Each row is a point on a landscape with many valleys, with its height.
A ball rolls from a point to the lowest of its 3 nearest points, and stops where none of them is lower. Distance is the straight distance between rows; heights are no part of it.
Z_753: [ 12 -39   2  -4  -9   8   2   3 -10 -32   2 -29   8  -5 -26  30   8 -37
 -30   6   9]  height 2.53
Z_954: [ -9  43 -53  -3  41 -33  -3 -20  -5   4 -11  12 -13 -39  26   0  -6 -13
  -5   5 -35]  height 4.46
Z_453: [-16 -33 -32 -16  35  -6   9  -2 -14  52 -20   8  31  -6  18  20 -19   2
 -28  26 -20]  height 6.35
Z_509: [ 38   8  19 -22 -10  30   9 -14  14 -19  14 -16 -47  10  19 -22   0   0
 -17  -1  -6]  height 1.99
Z_138: [ 41 -25  21  27 -32   1 -11  25 -27  -1   0  27  11  54  19  23 -15  32
  35   0  -2]  height 2.60
Z_646: [ 26 -43  21  28 -33  -4 -26  12 -20 -28  -6 -18  14  41  -5  16   2  -1
  -3   7   9]  height 3.13
Z_330: [-10  23  -5 -13  -1 -13 -15  33  20 -32  -7  16 -11 -37 -38   2  -2  -5
   9  -8  11]  height 3.20
Z_879: [-41  19 -45   2  29 -49 -13 -19 -34 -13  -3  17  -4 -31   6  17 -10 -44
 -25  -1 -13]  height 2.70
Z_219: [-12   4  -4 -35  25 -19   4  38  11  28 -26  69  52 -29   7  -5 -47  25
  33  12   6]  height 3.77
Z_6: [ 19  -9  41  42 -53   7  -7  -3 -10  -3   6   6 -11  63  26   2   6  46
  33 -15 -12]  height 1.41
Z_889: [ -9 -13 -35 -14  35  -1  14 -33  -5  43  -1   4  21   8  40  22   3   8
 -36  31 -25]  height 5.77
Z_53: [ -5   4   1   1 -24   2 -13  43  19 -23   2 -30  13   7 -46  -8   5  -4
   5  -9  11]  height 2.23
Z_251: [-35  20 -25  -1  38   7  27 -35   5  33  -1  15  -2 -30  29  -3   4  18
  -6   8 -10]  height 6.71
Z_793: [-18   8 -22 -15  21 -30 -23  33  -3  -7  -7  53  44 -41 -23   5 -27   3
  15   9  12]  height 3.22
Z_885: [ 44  -5  34 -19 -32   4  10  10  -8  -7  14 -79 -29  32   9  -8  24 -19
 -40 -14  25]  height 1.12
Z_936: [ 14 -21  23  30   1  22  10 -12   4  15  13  13   3  26  15  -7  -2  37
  12  11  14]  height 0.70
Z_310: [ 23  21  17 -22 -16  13  34  13  16   4  21 -75 -25   8  -2 -36  19 -11
 -17 -10  21]  height 1.66
Z_549: [  0 -18  22  20 -24  28   1 -36  -7 -10  12 -50 -22  42  21 -16  35   8
 -15 -10   5]  height 5.86
Z_520: [-29  46  -6 -16  18 -12  -3   1   7 -11  -9   1 -30 -50 -17 -15   4 -26
   3 -11  10]  height 3.32
Z_693: [ 26 -38  24   8 -53   6  -3   5  -7 -29   3 -62  12  28 -26  17   8 -32
 -19 -26  16]  height 2.37
Z_134: [ 15  -7 -10 -29  26   1  21  38   2  35 -31  48  35  -2  17  24 -39   7
   5  19  -4]  height 3.54
Z_157: [-15  19 -70 -18  46 -20   0 -38 -26  31   0  -9  31 -17  46  20   5 -23
 -28   9 -41]  height 5.57
Z_508: [ 23   7 -40 -19  46   1  13 -19 -11  46  -5  22  18   3  48  17  -9  -3
 -28  30 -32]  height 6.55
Z_805: [ 12 -20  13   5  17  38   9 -39 -11  25  16   3 -11  27  49  -5  11  11
 -25  18 -14]  height 5.72
Z_296: [ 57  -5  30   7 -60 -18  -3  37 -11 -22   6 -35 -25  54 -22   6   0 -14
   4 -24  11]  height 4.36
Z_302: [-28  26 -13  -4  28 -10   5 -12  10   2  -1  28  -6 -42  -5  -3 -12   3
  10  14  -2]  height 4.24
Z_540: [ 21   8  -7 -15  27   4   9  -6  19  -6   7  32 -10 -12  11  20   6   6
  -3  26 -21]  height 3.74
Z_890: [ -6  57 -20 -13  37 -21   2  -1   7 -23 -19  17 -34 -41  -3  -4  -1 -25
  -5   6  -3]  height 3.62
Z_248: [  8  11 -46 -15  38 -36 -17   3 -22 -28  -2  29  15 -41 -15  37 -18 -56
 -22  13 -22]  height 1.98
Z_439: [ 49 -24   9  11 -20   2 -15  38  -6  -5 -16  44  30  47  19  24 -26  15
  29  19   5]  height 2.16
Z_262: [ 15  20  37  26 -42   5 -16  28  18 -20  10  -4  -4  51 -27 -13   6   6
  31 -23  -6]  height 4.08
Z_557: [-46 -10 -22  -9  26 -24  -7   9  -8  24 -14  49  32 -36 -13 -12 -22  -1
  13  10  12]  height 2.72
Z_768: [ 28  38 -36 -24  31 -15  -7   1  -3 -35  -2  -7 -21 -27   2  18   5 -31
 -31  22 -27]  height 1.64
Z_641: [ 30  16  17 -17 -12  16   6  26  12 -23  14 -24 -29  -3 -21 -18  16 -18
  -7 -11  23]  height 1.75
Z_951: [-18  27  -1 -16  -1  18  11 -10  32  -5  -1 -31 -38 -27 -18 -26  18  -1
   0 -17  21]  height 2.92
Z_459: [ 19 -44   7   6 -10  14  14  13  -4  19  -3  37  32  30  16  18 -25   9
  10  25   4]  height 1.21
Z_276: [ 42  -5  -1  -2  16  19  10 -20   3 -17  11  10 -19  13  22   8   2 -15
 -28  29 -23]  height 2.99
Z_218: [ 71  16  32  -2 -37   6  -5 -27 -11 -24  20   5 -76  36  46  -5  -4  44
  11 -22  -2]  height 3.39
Z_592: [ 60 -20  12  15   0   9  10  -4  -9  10  -6  41  -6  26  29  16 -14  18
  -3  30  -2]  height 2.39
Z_326: [-6 -2 20  4 14 26 24 -1 27 23  1 41 18 -3  0  2 -9 33 42 12 -6]  height 4.49
Z_487: [-49 -13 -24  -5  11  -1 -12 -13  -5  16  -5   0  16 -30 -10  -3  18  13
  -8   0   2]  height 4.44
Z_314: [-10  -4   6   7   8  40  14 -37   9  16  25   3 -18   5  40 -14  17  25
  -8   6  -4]  height 5.54
Z_345: [ -6 -19 -14 -12  -3  -7 -10  18  -1   3 -11  22  23 -28 -19  18  -7  -6
  11  12   9]  height 3.00
Z_484: [ 34 -25 -16  -8  17   1  12  13  -2   2 -16  36  27  -3   6  39 -34 -13
 -12  36  -7]  height 2.58
Z_872: [-60 -24 -30  -3  12 -38 -22  -2 -34  30 -22  15  32 -34  -8   4 -29  -3
  -5   5  13]  height 1.96
Z_131: [ 51  20  30   8 -34  17  12   2   9 -19   9   9 -43  33   6  -2  -4  10
  26  -5  17]  height 3.23
Z_21: [-22 -44 -23   6  -5 -16 -11 -15 -19  -5   1 -28  14 -28 -39  30  15 -19
 -35   0  -3]  height 3.17
Z_862: [-67 -14 -17  -3  17 -20   5   5  -5  54 -20  31  42 -39  -3 -14 -20  25
  21  -3  11]  height 3.53
Z_806: [-49  27 -22 -19  20 -23  -9 -14  -9   1   4   3 -17 -44 -11  -3   6  -9
 -10  -6   9]  height 3.78
Z_969: [ 25   4  24  13 -12  20  -2  26  28 -25   1  25   2  19 -21  -3   2   8
  43   5   2]  height 3.66
Z_582: [ 55  13  29 -20 -25  15  11   7   4 -26   8 -38 -38  27   6 -10   3 -23
  -8  -4   8]  height 1.52
Z_524: [ -5 -23  -3   1  27   8  33 -12  10  45  -4  26  14   2  19   9 -11  30
  -6  32  -9]  height 6.72
Z_503: [ 15  21   8  -7   9  22  13  -4  24 -11   4  29 -21 -21  -6  -4 -19  16
  27  12  10]  height 3.70
Z_184: [ -5 -62   4  14  -1   2   7   7 -18  32 -11  16  51  32  -1  22  -9  17
  -8   8  12]  height 2.14
Z_65: [ 10  10 -27  -1  38  25   9 -24   3  16  10  11 -10   1  29   7  15  -4
 -22  28 -25]  height 4.38
Z_443: [-28  40 -34   1  24 -41 -22  13 -18 -13  -4  42  -8 -55   0  -4 -29 -35
   7   3  -4]  height 3.63
Z_559: [-27 -25  21  24  -2  25   1 -13  16  26   3   4  19   4  -6 -13   2  25
  21  -2  11]  height 3.80
Z_494: [  1  11 -12 -13  21  21   6 -24   9   0  10 -31 -25 -17  15  -7  23 -12
 -37   3 -14]  height 3.44
Z_853: [ 16 -44  16  46 -34   2  -7  -6 -25  10  -7  -6   0  59  29  16  -8  35
  12 -12  11]  height 2.76
Z_749: [ 14  -6 -19 -20  23   7 -11 -19  -9 -30   8 -41 -16 -17   0  16  15 -38
 -45  15 -22]  height 3.45
Z_183: [-10 -17  -6  -6  -5  -3  -6  15  12 -15   2  -6   2 -11 -32   7  11  -7
  14  -1  13]  height 2.59
Z_127: [-63  47 -41   8  21 -42 -19 -39 -41   2   7  12  -6 -32  29 -30   1 -52
 -20 -11  -7]  height 3.99
Z_412: [ 21   0   4   2 -10  30   5   7  23 -18   4   9  -5   1  -6  -4  -1   4
   3   3  16]  height 3.16
Z_973: [-49 -14   8   8 -12   1 -12  -1  10   0   9 -30   7 -18 -38 -25  26  16
  20 -16  21]  height 3.65
Z_700: [-36  42 -33 -12  36 -21 -16 -33  -3  -5   2 -29 -23 -41  12 -18  13 -19
 -28 -14 -10]  height 4.58
Z_126: [ 13 -30   3  -2  -7  37   0 -40  -2  -7  24 -35 -29  18  25   4  24 -11
 -40   6  -6]  height 5.20
Z_644: [-21 -35  21  38 -34  15 -16   6 -13  -8   3 -11  30  44 -21  -5  25  12
  22 -19  -2]  height 1.59
Z_798: [-26  -7  35  22 -29   9  -8  24   7   0   2   1  42  42 -24 -20   2  35
  47 -18  -2]  height 3.52
Z_269: [ 32  33  62  20 -31  25  27  -9  26 -16  11 -25 -57  20  18 -25  -2  21
  23 -33   1]  height 4.84
Z_714: [  0   4  37  13 -18  46  23 -39  30  -1  23 -18 -51  10  16 -29  16  32
  17 -24   8]  height 6.27
Z_206: [-29  18  58  62 -47   8 -11  12 -12  14   3  -5  14  62  -5  -5  19  48
  49 -34 -24]  height 5.58
Z_386: [-39 -31  14  -8  11  12  24   9   2  48 -18  30  62  14 -13 -19  -9  40
  38 -13  -1]  height 2.54
Z_821: [ 41   3  44  18 -63 -16 -21  48 -11 -19  -4 -54  -1  60 -38   2  10 -15
   1 -30  20]  height 4.35
Z_704: [ -4   7 -13  -9   4   0  -7  11   2 -20   1   2 -12 -38 -17  10   0 -23
   3   0   5]  height 2.93
Z_410: [ -5  26  48  19 -41  11  -4  27  36  -4  11 -29   2  25 -37 -22  22  16
  43 -23   9]  height 3.75
Z_555: [ 24  -5  13 -14 -29   0  -8  35  12 -25   1 -33   1  13 -31  12   3 -25
  -2   0  13]  height 2.01
Z_382: [-23 -35 -31 -10   9 -30 -21   5 -25 -11  -1  16  33 -49 -27  35 -17 -28
 -16   6   2]  height 3.37
Z_446: [  7   0   5 -16  -6  21   1 -25   7 -12  13 -70 -23  -4  20 -13  26 -19
 -61 -15  -4]  height 4.42
Z_493: [-16 -25  -2   3 -37   3 -18  14  11 -16  -4 -40  18  11 -55  -5  11 -12
  -2  -7   8]  height 2.50
Z_404: [ 39  21  48  28 -28  17  12 -10  13 -13  19  12 -35  19  26 -18  -1  20
  35 -14   2]  height 3.93
Z_447: [-50  36 -29   4  34 -48   4 -22 -17  37 -15  45   5 -41  26 -21 -21  -6
  10  -6  -4]  height 5.19
Z_725: [-48  -2 -39  -6  40 -21  16 -14 -17  55 -18   9  19 -27  21 -11  -2  12
 -28  13  -4]  height 6.78
Z_744: [ 10  45 -62 -12  47 -39 -14 -33 -26  -4  -5  14   6 -13  46  26   9 -35
 -16   9 -47]  height 3.91
Z_394: [ 20  24 -18 -23  27   3   1  -3  15 -22   8  -6 -39 -25   1  -4  12 -21
 -34  13 -11]  height 2.45
Z_878: [-43  31 -14 -18  11 -10   9  -7   9  -1   1 -50 -24 -44   2 -46  20 -14
 -25 -20  20]  height 4.02
Z_834: [ 41   2  24  24 -44  -7  -6  -3 -20 -20  12   4 -34  48  21  -4  -1  20
  26 -28  15]  height 2.75
Z_710: [-53   2 -18 -14  -3 -28 -22  13  -8 -12 -14  11   8 -54 -39  -7  -2  -9
   4 -14  21]  height 4.20
Z_794: [ 37  15  32   6 -48  -4 -18  60  13 -24   0 -29  -4  44 -45 -11  10 -13
  22 -23   8]  height 4.27
Z_300: [ 48 -19  10  -3  -8  11  -6   7   9 -33   2   4 -18   8 -11  32 -10 -30
 -13  13   8]  height 3.07
Z_338: [-46  27  -6  -1  32   0   6 -33  23  23   4   4 -18 -43  -6 -29  11  14
   1  -7   6]  height 5.53
Z_398: [ 26 -21  15   2 -27   7   9   7 -10 -35   2 -54  -5  23 -12   4  17 -27
 -32  -7   7]  height 1.84
Z_140: [ -4 -21  26  20 -25  11 -14   9   6 -10  -2   0  28  30 -21   8  10   9
  12  -4  12]  height 2.52
Z_9: [-21   0   8 -32  17   2 -15  42  20   4 -10  46  66   2 -20  -6 -15  17
  60   1  -6]  height 4.39
Z_675: [-32 -41  -8   4  14  -4   8  -6  -4  33 -14  12  47 -18 -20   1 -14  29
   6   8   5]  height 3.51
Z_430: [-12   7 -60 -10  43 -41 -17 -12 -31 -14  -2  10  21 -30  -1  44 -11 -50
 -25  22 -28]  height 0.43
Z_142: [  1 -27  30  52 -42   5   5 -22 -12  13  -3 -18 -17  56  19 -13  17  55
  20 -31  -7]  height 3.50
Z_607: [-24  54  -8 -12  35 -30  -1   0  22 -14  -3  42 -31 -45  -5 -11 -16 -10
  12  -2  -9]  height 3.73
Z_791: [ 22  39  12 -27 -17   9  32  32  31 -14   3 -32 -30 -14 -28 -28  13  -5
  -5 -11  24]  height 1.97
Z_723: [-50   8  -8 -22  31 -15  24  -6   3  64 -16  53  47 -36   2 -11 -44  23
  26  -3   0]  height 4.17
Z_678: [ -3 -26  16  -1   6   8   6  31   1  26 -14  26  48  23   6   3 -23  26
  23  11   1]  height 1.31
Z_623: [  8  -8  28  11 -37  16  -6  12  17  -6   5 -62 -12  27 -23 -18  26   2
   1 -24  26]  height 2.69
Z_191: [  1  -7 -37  -6  32  -5  -6 -33 -15   8   2 -16   5 -16  14  19   9 -15
 -35  26 -28]  height 4.67
Z_931: [ 38 -19  25  17 -35  21  -1  -6 -13 -19   6 -10 -26  50  12   7   5   8
   2  -7   7]  height 3.25

For each start below, name the point where the ball stops.
Z_412 => Z_885
Z_345 => Z_885
Z_794 => Z_644
Z_710 => Z_885
Z_330 => Z_885

Call two points neighbours if one is among the 3 nearest of the other. Go from one point of each pair to the other, from neighbour to neighbour, staying as low as possible. Name the highest point that can't be avoided.
Z_768, Z_644 => Z_890
Z_430, Z_520 => Z_382
Z_885, Z_872 => Z_793
Z_6, Z_459 => Z_138
